Each row is a point on a landscape with many valleys, with its height.
From any point a ball rolls to the lowest of the 2 points nearest to it. It stops when none of these is lower. Distance is the straight distance between rows; heights are no part of it.
(1245): [8 12 -1 -20 41 -7 28 11 -3 2 -17 13 -1 17 7 5 7 11 -10 19 5 -20 8 -16 -17 2 -14 11 29 -20 3 -11 10 -1 6]  height 191
(914): [18 25 9 -22 43 9 22 20 -18 -2 -7 -27 -2 7 4 1 -34 11 -7 -8 -2 -13 -21 -30 -22 16 1 12 18 18 15 -22 8 33 10]  height 526
(1505): [12 -9 -29 -6 23 -23 -5 -10 -20 39 -6 -9 30 -13 -24 9 26 0 3 14 -3 -17 9 -10 4 38 -13 23 -4 -17 -14 3 -6 -11 28]  height 318
(1051): [-9 7 26 -1 -9 -2 -36 -4 24 -11 -2 18 7 -2 37 -11 -27 -4 0 -19 30 -28 -11 -21 -13 -13 0 10 17 12 -7 0 -3 18 13]  height 451
(158): [-3 -28 -27 -13 5 -13 33 5 -18 3 -7 13 3 12 -31 4 54 -8 12 33 -18 20 30 12 17 -7 -5 0 -8 -21 -15 2 8 -27 9]  height 172
(829): [-22 -28 -15 6 -43 6 3 -11 15 -8 15 12 19 -1 -7 10 32 -16 28 0 -1 15 13 19 20 -15 4 3 -15 -5 -22 11 12 -15 -3]  height 276
(1381): [-12 -1 15 20 -49 13 -42 -6 40 -21 6 7 -7 -11 39 -8 -20 -13 12 -24 21 -13 -11 7 5 -20 12 -10 -7 7 -14 5 -18 1 -12]  height 310
(379): [4 16 44 -1 13 -6 -24 -13 -1 16 -11 34 2 14 11 -14 -7 10 -20 6 15 -8 -10 -22 -14 -13 -12 -8 14 2 14 -8 6 15 6]  height 317
(924): [11 18 33 22 11 -6 -10 4 -9 16 -15 31 -18 7 -7 -15 6 15 -42 21 11 16 8 -6 -6 -15 -11 -27 16 -13 9 -9 -13 -6 -4]  height 152
(649): [-2 2 47 11 -10 4 -11 -17 9 13 -5 33 7 23 -4 -8 8 17 -8 18 -20 -2 -7 -2 -4 -13 -17 -27 -4 -10 28 -1 6 14 -17]  height 361
(1271): [-6 -3 12 -12 -2 25 22 -3 6 -20 1 -5 -3 17 -3 3 -13 -2 19 1 -24 -3 -12 -2 -5 -1 2 -8 -19 6 23 -8 17 21 -25]  height 248
(1528): [7 10 4 -9 16 3 15 7 3 -9 -3 -6 -7 4 9 2 -18 5 -1 2 -3 -14 -4 -15 -11 5 2 4 6 7 -1 -3 2 11 -8]  height 294
(1089): [8 8 -6 -5 19 -30 -26 -1 -10 32 -12 9 25 -15 8 0 4 1 -14 -7 22 -32 6 -24 -6 24 -18 26 19 -9 -16 2 -11 -7 40]  height 131
(62): [-10 -9 -17 7 -23 -7 -7 0 14 -9 6 -4 10 -20 5 7 13 -21 23 -2 20 -4 15 14 3 -3 5 17 -9 -13 -35 12 -12 -27 17]  height 234
(405): [2 19 -4 -13 11 19 15 19 -8 -22 6 -38 4 3 22 4 -39 -4 19 -24 -7 -1 -23 -13 -21 21 8 0 -6 21 5 -18 6 37 -11]  height 591
(1160): [-2 -5 -9 8 -4 3 -13 -6 1 -5 12 -29 -11 -21 3 -1 -20 -5 3 -17 -2 -1 -10 13 3 16 17 1 -11 20 -5 9 -10 -8 3]  height 402
(457): [-7 10 -47 1 -23 4 16 27 -5 -28 23 -34 -28 -19 -1 19 -8 -17 6 -28 13 33 9 37 -1 -14 22 -10 0 11 -19 12 -10 -30 1]  height 386
(399): [-4 -2 -2 -27 16 5 25 4 16 -16 -11 13 10 18 18 9 1 6 22 10 -2 -35 -1 -13 -14 5 -5 14 13 -16 3 -1 20 19 -3]  height 45
(872): [8 -4 3 13 9 -3 -32 -8 7 7 4 -22 3 -21 13 -9 -36 3 -1 -22 -6 -9 -18 4 5 21 14 11 -6 24 4 7 -19 0 10]  height 427
(1306): [-7 -24 -23 13 -4 -4 -7 -11 -13 22 23 -25 6 -15 -38 -3 14 1 -1 -5 -26 25 -7 27 29 16 10 9 -12 15 5 7 4 -12 7]  height 207
(337): [-10 17 33 -6 -16 12 -18 7 33 -24 -4 25 -6 11 41 -9 -36 -5 3 -17 27 -21 -11 -24 -19 -24 -1 -5 10 12 6 -5 13 24 -2]  height 403
(1431): [-9 13 33 24 -35 -1 -52 -16 24 10 -11 30 13 0 21 -27 -15 10 -16 -10 19 -1 -21 -7 10 -17 10 -15 -6 11 13 0 -20 18 -7]  height 92
(655): [-10 -8 5 0 -17 -6 -11 -27 7 18 -6 30 32 13 -9 3 39 9 12 17 -15 -11 2 -7 7 4 -16 -10 -13 -20 7 7 13 8 -13]  height 444
(64): [12 5 51 0 11 13 8 -5 1 6 -9 35 -12 27 -8 -4 3 15 -12 15 -21 1 -1 -2 -16 -17 -22 -30 8 -10 29 -12 6 9 -13]  height 455
(1001): [25 -5 30 7 28 -13 -35 -24 -18 45 -11 -12 22 5 -15 -18 -13 27 -15 -7 -17 -2 -26 -22 -6 16 -14 4 0 24 30 -17 -8 20 10]  height 530
(168): [-2 8 -30 1 -8 -4 21 23 9 -21 -9 -6 -10 -11 6 13 2 -19 11 2 31 0 24 15 -8 -11 -3 13 9 -20 -35 4 -18 -22 13]  height 201
(1128): [-18 -1 10 28 -45 4 -34 -9 29 -12 8 7 -2 -18 22 -8 -1 -14 1 -14 16 5 -4 16 21 -18 12 -9 -12 8 -11 13 -20 -9 -11]  height 299
(1460): [-9 -30 -8 -14 -13 23 28 -2 -10 -14 23 -4 -15 16 -20 6 15 -3 6 7 -35 30 3 24 18 -15 8 -12 -21 12 15 1 22 -2 -24]  height 324
(97): [0 1 -4 -25 15 1 37 20 14 -18 -17 20 7 24 21 8 12 5 19 15 -11 -19 4 -7 -7 -4 -18 9 16 -25 11 -2 22 16 -6]  height 146
(63): [9 -27 -16 -11 28 -1 29 -9 -17 11 0 -12 0 8 -33 3 28 4 7 14 -25 -2 2 8 8 17 -9 12 -5 -10 5 -1 15 -6 -5]  height 252
(374): [6 -16 -26 -15 25 12 34 4 -21 1 10 -33 -20 -1 -29 7 1 -3 4 -2 -23 15 -7 13 5 15 10 4 -8 14 12 -1 18 5 -10]  height 423
(595): [-5 5 -5 -11 -10 23 25 11 2 -31 8 -21 -11 9 13 8 -22 -9 20 -8 -10 10 -9 6 -5 -3 10 -12 -24 16 9 -4 12 23 -28]  height 316
(1389): [-19 -24 15 11 -36 24 -3 -19 7 -9 20 2 0 5 -7 -3 0 -5 15 -3 -25 22 -11 14 24 -13 16 -20 -31 22 13 3 12 8 -28]  height 319
(716): [2 -17 -12 -3 4 6 37 10 -20 -9 2 3 -19 13 -22 7 25 3 -8 21 -21 29 16 19 18 -17 4 -7 -7 -7 3 3 8 -23 -15]  height 216
(622): [0 3 19 5 -2 -8 -48 -10 22 7 -6 11 13 -10 33 -9 -25 7 0 -25 27 -25 -16 -16 -3 -1 0 16 11 15 -2 1 -13 14 18]  height 480
(311): [4 16 6 -11 14 -22 -27 -6 -9 21 -14 28 26 -9 12 -4 9 0 -22 1 40 -29 8 -32 -10 5 -20 14 23 -11 -12 -1 1 -1 37]  height 75
(1031): [9 10 -8 -18 22 -14 17 8 -11 8 -16 20 1 8 6 2 17 -1 -13 16 16 -19 21 -16 -12 7 -17 16 19 -25 -11 -3 -3 -9 14]  height 117
(160): [-10 8 -1 16 -29 7 -43 3 29 -25 7 -5 -9 -27 35 -5 -25 -16 10 -28 33 -14 -14 9 -2 -13 14 6 7 8 -20 10 -28 -8 4]  height 283
(798): [-6 -26 -14 -24 -1 18 7 -3 16 -25 6 -37 20 7 9 12 -16 -5 44 -14 -18 -20 -22 2 -9 18 3 22 -15 0 5 -12 33 30 -12]  height 567
(1139): [0 -6 -24 -4 0 -6 40 15 0 -15 -15 13 -11 6 -3 7 22 -10 1 19 5 13 30 11 5 -12 -6 3 0 -26 -18 5 4 -24 -4]  height 205
(929): [-1 -28 -35 -7 11 -10 19 -3 -14 7 6 -7 10 -5 -23 7 33 -14 17 15 -3 4 14 6 6 18 -1 20 -2 -16 -22 6 9 -15 17]  height 245
(780): [-7 2 -29 0 0 -12 3 13 5 -5 0 -15 -1 -20 -4 10 8 -19 19 -2 24 -7 17 16 -6 8 3 18 7 -19 -36 11 -17 -29 27]  height 218
(244): [11 -3 49 -4 33 5 17 -7 -16 19 -7 22 -12 27 -16 -3 7 27 -20 23 -24 10 4 -10 -26 -4 -25 -28 19 -14 30 -19 4 10 -8]  height 551
(192): [-8 -33 -14 2 -7 -4 -10 -24 4 14 10 -9 28 -3 -21 3 23 -2 21 -1 -22 -3 -3 5 22 16 -1 13 -18 3 1 1 24 7 -7]  height 325
(812): [-22 -21 -14 -1 -35 0 5 -21 4 10 -1 34 31 11 -20 6 52 -5 23 20 -23 10 15 6 20 -9 -9 -5 -19 -22 1 11 17 -6 -7]  height 179
(582): [-8 3 32 18 -27 -2 -25 -22 14 19 1 26 18 13 -2 -15 10 17 0 12 -12 -3 -13 -7 12 -10 -7 -20 -10 -3 20 -2 4 17 -19]  height 286
(1319): [6 2 34 16 0 -7 -24 -18 -2 25 -5 6 5 2 -4 -20 -3 17 -15 4 -3 2 -14 -12 4 -1 0 -10 -2 10 18 -5 -13 12 -4]  height 253
(315): [-4 6 43 12 -16 -2 -45 -14 9 11 -4 19 9 -1 22 -26 -22 12 -14 -13 13 -3 -20 -15 0 -17 7 -8 1 18 20 3 -19 22 1]  height 144
(1476): [4 9 -2 -24 16 20 22 16 -3 -23 4 -27 15 11 16 7 -32 2 21 -14 -17 -15 -22 -22 -22 21 1 10 -7 12 15 -25 19 46 -10]  height 625
(232): [0 -34 -40 -18 12 -14 29 5 -23 13 1 -3 8 6 -34 7 43 -13 14 22 -16 17 25 11 15 6 -2 15 -6 -15 -22 7 2 -25 21]  height 211
(822): [20 1 40 -5 33 -5 -20 -17 -15 26 -8 -6 4 10 -6 -12 -25 17 -11 -3 -6 -10 -22 -27 -17 6 -14 7 8 20 21 -19 4 22 12]  height 459
(772): [-17 -35 6 -1 -30 23 12 -13 -5 -4 31 -2 -3 11 -24 4 7 0 11 2 -39 36 -4 22 19 -15 11 -19 -26 21 17 2 26 1 -24]  height 370
(280): [8 -24 -21 2 32 -1 18 -2 -36 23 18 -29 -15 -12 -46 1 8 4 -13 7 -31 27 1 22 13 17 3 5 -3 11 8 4 4 -18 10]  height 138
(104): [-2 -4 -30 -12 8 13 20 10 -9 -19 14 -46 -9 -4 -6 8 -18 -10 10 -17 -8 8 -16 16 0 17 20 4 -10 20 5 -2 10 13 -10]  height 478
(323): [15 -1 -21 -13 26 -19 7 -8 -27 41 -12 7 25 -8 -33 3 47 3 -6 27 -9 -6 15 -17 2 24 -26 4 2 -28 -9 3 -7 -13 20]  height 362
(1458): [-3 7 -9 19 -14 -4 -52 3 26 -8 4 -10 0 -24 34 -6 -21 -11 9 -30 33 -21 -11 7 -4 -2 3 25 15 5 -26 10 -37 -16 29]  height 262
(438): [0 13 23 -13 14 4 6 3 9 -8 -4 6 -1 17 16 -6 -23 6 2 2 4 -23 -8 -20 -19 -1 -4 9 10 2 10 -5 13 18 0]  height 242
(926): [-25 -35 -20 -3 -46 11 12 -2 13 -13 26 -6 3 -5 -8 9 17 -12 26 -11 -4 21 6 26 11 -18 11 8 -12 5 -19 14 13 -16 -6]  height 303
(392): [13 26 -14 7 25 -5 10 14 -22 -1 8 -25 -39 -17 -5 -1 -21 -3 -23 -8 -2 18 1 16 3 14 17 -10 -1 16 -3 8 -19 -22 2]  height 462
(1492): [19 11 24 10 12 5 11 7 -15 5 -7 16 -28 6 -12 -3 6 11 -37 21 -1 19 16 4 -4 -12 -5 -24 10 -9 5 -13 -8 -15 -14]  height 84
(657): [-18 -10 -2 27 -45 7 -23 -5 11 -16 14 -4 -12 -23 6 -5 -5 -14 5 -18 6 23 -2 24 25 -15 23 -14 -18 20 -8 16 -14 -18 -11]  height 279
(117): [-2 -11 1 -21 5 15 1 3 16 -24 6 -33 17 5 10 6 -31 -2 31 -17 -11 -20 -23 -11 -15 20 6 17 -14 11 5 -14 18 36 -12]  height 600
(1188): [13 17 17 8 -2 6 15 14 -3 -15 -10 17 -35 8 1 3 -6 5 -32 13 2 17 16 3 2 -20 0 -22 6 -9 7 -7 -1 -11 -19]  height 136
(1012): [18 2 23 15 20 -14 -32 -29 -14 52 -18 -14 17 5 -32 -15 1 31 -18 -1 -19 3 -23 -11 -7 13 -13 -12 -1 8 33 -16 -20 17 0]  height 584
(687): [5 -17 -28 13 23 -10 -6 -7 -28 32 22 -31 -2 -17 -48 -5 8 4 -13 -4 -28 26 -1 21 28 29 7 7 -9 13 8 10 -6 -21 18]  height 176
(1103): [10 6 -2 -26 40 3 25 14 -4 -1 -8 -18 7 10 9 4 -20 10 3 0 1 -24 -14 -25 -18 17 -3 23 17 0 7 -15 16 26 6]  height 483
(666): [14 -2 -15 -24 43 -17 11 -1 -11 23 -12 -8 15 5 -1 12 5 10 -2 6 6 -42 2 -24 -15 29 -12 33 23 -14 -10 -6 8 6 23]  height 363
(330): [-6 3 28 -17 6 7 5 -2 19 -10 -4 23 11 21 18 1 -13 8 15 4 -5 -29 -12 -23 -17 -1 -14 10 6 -7 12 -2 21 28 -6]  height 169
(25): [11 10 -8 -11 21 11 33 11 -9 -12 -1 -20 -13 3 2 4 -10 5 -4 1 -13 5 -3 -5 -8 4 8 -4 -1 9 8 -6 8 9 -13]  height 341
(689): [-16 -32 -19 6 -31 -13 -22 -28 16 17 3 4 48 -8 -14 9 33 -5 32 -7 -6 -10 -3 -2 19 10 -2 14 -21 -6 -10 3 21 3 -6]  height 271
(1240): [4 7 -21 5 15 -26 -29 -4 -5 28 2 -13 27 -22 -2 3 -4 -3 3 -11 14 -27 0 -6 0 29 -6 28 13 -6 -17 4 -19 -17 36]  height 173
(239): [-19 -5 -11 -3 -32 14 3 5 33 -38 5 -16 0 -5 22 15 -11 -9 33 -15 12 -11 -10 11 -7 -12 12 4 -3 -1 -17 7 10 5 -18]  height 365
(631): [-13 3 31 22 -40 -8 -51 -30 19 23 -15 24 23 10 6 -22 -2 17 -4 -6 5 0 -23 -13 12 -16 0 -6 -17 7 30 1 -16 27 -19]  height 153
(628): [8 -1 21 -17 30 -5 11 -3 -11 12 -9 11 2 18 0 1 5 15 -8 18 -8 -16 0 -18 -14 2 -18 3 14 -10 13 -7 11 9 3]  height 288
(676): [-10 -10 -11 19 -21 -12 8 -3 -12 14 6 17 9 1 -38 0 40 1 -6 22 -5 35 20 16 28 -15 3 -11 -12 -12 -4 4 -7 -24 -8]  height 97
(1449): [0 9 44 25 -33 14 -27 -13 5 1 1 15 -13 3 8 -21 -11 -2 -6 1 -14 27 -9 0 11 -19 12 -32 -28 24 19 -2 -12 7 -28]  height 419
(1498): [-15 5 24 11 -36 -12 -38 -37 18 31 -14 27 32 13 -8 -10 12 19 -1 0 -7 -10 -12 -15 7 -8 -10 -15 -12 -3 30 4 3 18 -21]  height 223
(1451): [10 -3 -21 -15 20 -18 8 2 -10 16 -14 10 16 -5 -6 8 19 -3 1 17 13 -29 18 -17 -8 23 -15 23 12 -22 -23 4 -4 -13 26]  height 58
(611): [-10 19 13 -6 -18 17 0 13 33 -32 -3 9 -4 4 38 2 -31 -2 9 -15 17 -23 -7 -13 -17 -17 4 -1 8 0 -1 -5 11 21 -9]  height 360
(630): [-1 -2 -30 -18 -5 -12 12 10 1 -7 -18 17 11 -5 7 13 30 -22 20 25 25 -14 36 -2 -11 -2 -9 15 3 -36 -39 8 -10 -19 27]  height 139
(1235): [-5 19 -9 5 -27 12 -1 17 26 -36 0 -2 -14 -13 31 8 -16 -20 1 -13 31 -8 8 3 -9 -22 11 -3 6 -8 -24 -1 -7 -8 -9]  height 243
(853): [-16 -5 7 5 -44 8 -25 -4 35 -30 6 -5 -1 -9 33 7 -10 -15 29 -22 23 -15 -10 9 -4 -16 9 5 -7 2 -23 4 -4 -3 -10]  height 337
(901): [-15 -28 -17 -6 -32 -7 -11 -20 9 15 0 20 41 -2 -10 10 46 -10 30 8 -8 -3 10 2 17 4 -7 4 -18 -20 -16 14 18 -4 -2]  height 230
(519): [9 11 38 17 0 -3 -37 -9 -2 13 -7 9 0 -2 7 -27 -23 17 -23 -4 1 2 -22 -17 0 -3 1 -9 1 24 16 -3 -20 13 4]  height 202
(972): [-7 -19 -20 5 -9 -7 30 8 -12 5 4 13 0 2 -29 2 41 -8 2 25 -10 32 32 17 19 -14 -5 0 -8 -10 -18 9 -4 -32 7]  height 132
(368): [19 47 -18 -4 17 8 19 38 -2 -25 -1 -20 -22 -13 29 14 -31 -5 -21 -20 29 11 8 2 -16 6 13 -6 20 10 -11 -4 -10 5 1]  height 416
(1063): [4 14 20 10 -7 13 5 2 4 -16 -3 22 -22 7 9 -2 -9 0 -14 14 -2 2 10 3 5 -17 2 -16 -4 -4 5 -2 2 1 -22]  height 185
(476): [-7 -25 9 6 -8 1 -9 -27 6 17 7 8 27 10 -11 0 20 9 19 12 -23 -10 -6 2 13 12 -5 2 -21 -6 11 2 18 9 -10]  height 382
(849): [7 25 36 24 -28 15 -23 11 6 -12 -4 27 -28 2 23 -18 -29 -3 -29 -1 7 18 5 -1 2 -23 8 -29 -7 14 8 -8 -9 0 -19]  height 364
(528): [19 47 -22 2 22 -1 28 35 -23 -12 0 -29 -29 -10 16 9 -33 1 -27 -14 15 19 7 8 -12 8 14 -12 14 17 -2 -3 -15 4 -4]  height 434
(367): [-3 12 -24 10 -28 9 4 12 -2 -30 16 -21 -31 -16 6 15 -17 -19 -4 -26 12 28 11 32 8 -17 21 -17 -8 15 -10 14 -9 -21 -16]  height 375
(133): [8 24 -1 -11 36 -21 4 15 -9 8 -6 3 -10 -5 6 3 -12 3 -24 4 29 -21 7 -17 -12 7 -5 20 30 -3 -13 -7 -7 -10 24]  height 273
(894): [-9 -21 -30 -26 -3 16 12 7 13 -27 12 -46 12 -3 -4 16 -10 -15 32 -19 -9 -6 -22 11 -5 20 8 16 -9 7 1 -8 22 21 -5]  height 532
(1360): [13 -15 -14 -22 35 -11 13 -11 -25 34 -16 9 24 8 -20 6 51 12 -1 23 -15 -20 16 -19 -6 27 -27 4 0 -29 -2 -2 5 -9 12]  height 417
(1326): [-12 -14 8 3 -28 15 5 -8 9 -18 14 -2 -8 -2 0 3 -1 -7 12 -2 -13 9 -2 12 11 -12 14 -10 -20 11 -1 6 10 0 -18]  height 275
(566): [-11 -7 -19 8 -35 12 -5 1 0 -23 23 -24 -24 -10 8 7 -18 -15 11 -30 -4 27 -5 27 5 -6 25 -18 -17 31 -2 12 1 -6 -20]  height 354
(497): [-24 -15 -15 16 -44 -5 -11 -5 18 -7 9 1 12 -14 -3 7 19 -20 24 -3 11 8 11 18 15 -10 8 3 -12 -6 -29 16 -7 -21 8]  height 251
(1343): [9 -6 -9 -13 28 15 26 3 -10 -3 1 -26 -7 8 -14 1 -3 1 4 8 -24 1 -8 0 -5 17 2 5 -6 8 14 -4 12 14 -13]  height 383
(524): [-8 -30 0 -2 -7 8 29 -7 -12 1 11 5 -8 15 -26 4 34 6 -2 16 -31 26 7 19 18 -10 4 -10 -10 -4 5 2 16 -15 -15]  height 263
(1297): [15 27 -23 8 37 -12 13 19 -24 3 11 -23 -33 -24 -15 -5 -22 -1 -26 -4 5 7 13 13 1 17 11 2 13 5 -8 7 -27 -35 22]  height 474
(1131): [-10 -27 -24 10 -25 2 5 -7 -9 8 31 -18 2 -17 -28 -1 13 -5 5 -5 -20 30 0 27 24 -5 15 2 -13 21 -4 14 4 -16 0]  height 236
(1256): [-8 -12 -17 -25 3 4 39 10 17 -22 -15 19 3 28 12 11 26 -1 28 20 -21 -16 11 5 -3 -5 -19 3 7 -29 14 8 27 6 -9]  height 247
(1347): [8 25 47 22 3 -6 -33 2 2 11 -17 41 -14 7 13 -22 -10 8 -43 3 30 12 -7 -17 -7 -32 -5 -26 12 1 21 -9 -6 7 4]  height 281
(735): [8 -6 -30 -18 9 -21 8 4 -11 15 -18 13 21 -9 -11 12 36 -16 12 25 10 -16 35 -12 -3 18 -12 14 1 -31 -31 11 -11 -20 29]  height 103
(108): [-3 3 6 8 -12 13 16 4 -1 -18 5 2 -22 6 -2 1 -5 -2 -2 7 -10 19 7 11 5 -14 9 -19 -9 6 3 2 6 -9 -23]  height 233
(268): [8 23 -16 -9 6 17 38 26 -1 -31 -2 -15 -12 0 18 9 -10 -1 -1 0 0 12 8 3 -4 -4 8 -9 1 2 1 -9 5 14 -18]  height 373
(981): [15 2 40 3 30 -2 5 -9 -14 30 -13 21 0 18 -15 -4 27 24 -24 20 -10 6 7 -10 -18 -2 -24 -27 22 -20 22 -13 0 3 -3]  height 623
(1429): [6 -24 -23 -6 31 -1 35 2 -31 10 4 -22 -14 4 -42 0 35 5 -5 15 -24 16 8 11 11 13 0 8 2 -5 2 -2 10 -14 4]  height 195
(804): [5 15 -31 6 36 -14 5 10 -19 7 10 -34 -13 -25 -10 0 -18 -4 -5 -8 4 -5 11 14 -2 29 8 20 11 -3 -17 11 -24 -35 37]  height 486
(76): [14 26 2 -15 26 3 6 24 -10 -15 -1 -34 1 1 19 3 -48 -2 -2 -28 1 -4 -25 -24 -29 17 11 10 8 30 5 -17 -1 34 7]  height 562
(324): [-12 -12 -4 -10 -10 2 25 -3 15 -14 -10 35 5 21 6 10 38 -5 19 22 -17 -11 11 4 7 -12 -19 -5 -3 -29 4 5 21 -3 -11]  height 167
(1038): [18 36 -30 2 27 -3 23 24 -30 -11 7 -32 -33 -11 0 7 -26 -1 -26 -12 4 34 7 18 -7 16 16 -18 -1 18 2 4 -18 -7 -11]  height 449
(1302): [-3 14 -2 2 6 -2 -40 7 21 -10 7 -15 -4 -20 33 -4 -38 -7 4 -38 33 -26 -15 -5 -10 1 11 23 21 13 -13 9 -31 -6 27]  height 240
(1424): [-11 -9 34 24 -30 14 -18 -19 6 -4 6 11 0 10 -6 -10 -4 5 7 3 -27 21 -15 3 22 -18 6 -32 -29 15 24 -2 2 8 -27]  height 374
(365): [3 15 39 2 -6 7 -8 0 11 -7 -4 27 -14 11 13 -16 -18 1 -16 7 8 -2 -4 -14 -4 -17 -5 -12 3 5 12 -4 2 10 -7]  height 246
(1238): [8 -8 -16 2 1 0 39 13 -11 -16 -8 11 -21 11 -15 5 31 -3 -10 25 -8 27 29 9 16 -17 -9 -5 -2 -23 -7 3 -2 -24 -16]  height 177
(1512): [-19 -19 -25 7 -34 -11 3 -11 -5 18 5 18 28 3 -36 6 51 -9 17 18 -5 27 22 9 23 -10 0 -1 -14 -16 -12 11 -1 -17 4]  height 130
(550): [8 7 27 13 17 -11 -7 -13 -14 31 -9 19 3 7 -24 -10 25 26 -25 21 -8 14 0 -8 -2 1 -16 -23 10 -14 17 -10 -13 2 -6]  height 667
(450): [9 -18 -26 -4 28 -18 5 -5 -17 22 4 -20 15 -11 -24 8 13 -2 9 11 -7 -11 5 5 3 33 -3 28 -3 -5 -13 4 2 -11 22]  height 284
(266): [11 -3 -3 -33 40 -9 13 3 -2 7 -11 -11 19 13 7 12 -13 11 10 -2 0 -44 -12 -32 -20 24 -14 31 23 -4 6 -14 21 24 15]  height 431
(707): [9 24 37 27 -19 0 -26 5 12 -1 -9 34 -19 2 24 -22 -16 1 -38 1 24 12 -5 -7 8 -32 3 -24 3 7 5 -8 -11 2 -3]  height 327
(779): [-8 -9 15 0 -10 6 14 -6 10 -7 -3 26 2 14 3 5 15 5 6 19 -18 -5 8 5 6 -9 -8 -6 -7 -14 9 7 16 0 -19]  height 72
(1222): [-1 21 -6 6 20 -14 -38 6 9 2 2 -10 -4 -24 26 -5 -35 -6 -9 -32 36 -22 -6 -8 -10 9 3 27 27 6 -17 9 -29 -13 41]  height 222
(1462): [8 23 18 -2 28 -27 -32 -13 -17 31 -15 20 19 -8 4 -10 5 12 -34 1 31 -17 -5 -31 -13 2 -13 7 30 -3 6 -1 -5 0 31]  height 141
(793): [15 13 -20 -20 50 -25 14 11 -17 19 -9 -7 2 -2 -2 8 2 9 -17 10 20 -29 9 -20 -18 24 -10 34 28 -9 -12 -4 -4 -8 34]  height 314
(188): [-4 2 -6 5 -16 12 0 1 0 -18 12 -24 -22 -10 12 -2 -25 -12 7 -22 -4 14 -13 14 2 -1 22 -14 -17 30 0 8 -6 6 -17]  height 376
(1102): [3 -4 -32 -9 21 7 23 3 -32 -8 20 -48 -24 -12 -24 6 -18 -6 -7 -16 -16 26 -10 22 4 23 17 -8 -13 26 11 0 3 5 -5]  height 454
(609): [1 25 16 -2 -29 19 6 16 32 -41 -3 20 -16 13 37 7 -33 -5 0 -5 16 -7 2 -7 -15 -29 2 -13 5 -4 4 -6 12 18 -17]  height 321
(990): [-9 -16 14 -3 -6 14 21 -7 5 -10 4 9 -3 18 -4 3 6 0 20 14 -30 0 -5 6 5 -11 -6 -11 -15 -6 17 2 19 11 -22]  height 161
(749): [-2 16 -22 4 -16 5 22 25 12 -33 -3 -7 -16 -10 16 11 -10 -7 3 -7 24 2 13 9 -6 -14 7 2 4 -13 -22 0 -4 -13 -7]  height 221
(700): [-5 -8 -38 -23 7 18 36 20 -4 -24 8 -49 2 -5 -5 13 2 -9 18 -15 -4 7 -9 19 -3 16 11 7 -1 7 -5 -4 21 11 -2]  height 501
(237): [6 -1 10 13 9 -10 -49 -8 6 14 -1 -6 14 -19 18 -10 -32 8 -3 -23 12 -20 -17 -6 6 16 5 18 12 20 1 4 -25 8 23]  height 453
(727): [3 10 -13 10 12 -18 -42 4 8 15 1 -12 12 -27 19 -2 -21 -2 1 -22 25 -23 -1 -2 -5 15 -2 28 20 -3 -22 10 -31 -17 42]  height 203
(494): [-20 -22 -29 -4 -41 15 11 6 -2 -20 29 -22 -14 -15 -10 10 -2 -13 12 -24 -4 25 1 32 10 -14 21 -6 -13 19 -15 13 4 -17 -12]  height 330
(785): [-1 3 -20 -11 1 -9 26 11 8 -12 -17 16 4 5 8 8 21 -12 13 17 15 -14 24 -1 -7 -3 -9 13 8 -34 -28 2 -1 -16 10]  height 168
(70): [-20 -18 -12 22 -38 1 -13 -6 0 4 18 -9 0 -16 -18 -7 12 -7 5 -12 -8 31 -1 26 26 -11 16 -7 -15 12 -7 12 -8 -17 0]  height 259
(1316): [8 24 43 27 6 -15 -27 -1 -6 22 -18 40 -9 11 -5 -18 8 16 -50 16 28 19 7 -11 -15 -29 -11 -36 22 -20 22 -13 -4 -2 6]  height 217
(420): [17 -25 -9 -20 35 -6 13 -15 -21 31 -6 -8 16 6 -23 9 40 9 4 19 -27 -15 4 -9 1 28 -19 15 -3 -14 2 -5 16 3 0]  height 340
(740): [0 13 37 30 -38 17 -36 -2 10 -8 -3 25 -20 -2 18 -25 -25 -4 -16 -8 4 19 -10 2 15 -20 15 -33 -19 23 14 -1 -17 6 -23]  height 395
(873): [4 28 -8 -2 26 -20 -15 16 1 0 -2 -4 -13 -18 17 -4 -22 -5 -17 -12 39 -23 5 -10 -12 10 4 22 34 -1 -19 3 -22 -16 40]  height 244
(15): [7 13 52 -6 17 3 -21 -11 -7 8 -9 19 1 18 10 -13 -24 10 -11 -7 7 -11 -18 -27 -22 -8 -11 -1 7 14 21 -11 8 25 6]  height 380
(576): [2 7 20 21 14 -19 -17 -26 -17 54 -10 -6 7 4 -34 -11 20 27 -22 14 -11 11 -9 -5 1 6 -12 -21 2 -8 23 -10 -20 4 -5]  height 630
(283): [3 19 5 13 -32 12 4 21 27 -36 -6 24 -24 3 32 7 -15 -10 -10 -1 23 1 18 3 1 -28 1 -13 2 -11 -6 0 0 -6 -20]  height 274

For each start below, name the point where the ball stops.
(622) | (168)
(853) | (280)
(914) | (311)
(576) | (1492)
(1449) | (1492)
(700) | (399)
(981) | (1431)
(494) | (168)
(1302) | (311)
(323) | (676)
(772) | (1492)
(740) | (1492)
(392) | (779)
(873) | (311)
(476) | (676)

Write out the way that a ball takes from each point below.
(804) | (392) > (1038) > (528) > (368) > (268) > (595) > (1271) > (990) > (779)
(117) | (798) > (894) > (700) > (104) > (1102) > (374) > (1343) > (25) > (1528) > (438) > (330) > (399)
(1297) | (392) > (1038) > (528) > (368) > (268) > (595) > (1271) > (990) > (779)
(457) | (494) > (926) > (829) > (497) > (62) > (780) > (168)
(1476) | (405) > (76) > (914) > (1103) > (266) > (666) > (793) > (133) > (873) > (1222) > (727) > (1240) > (1089) > (311)
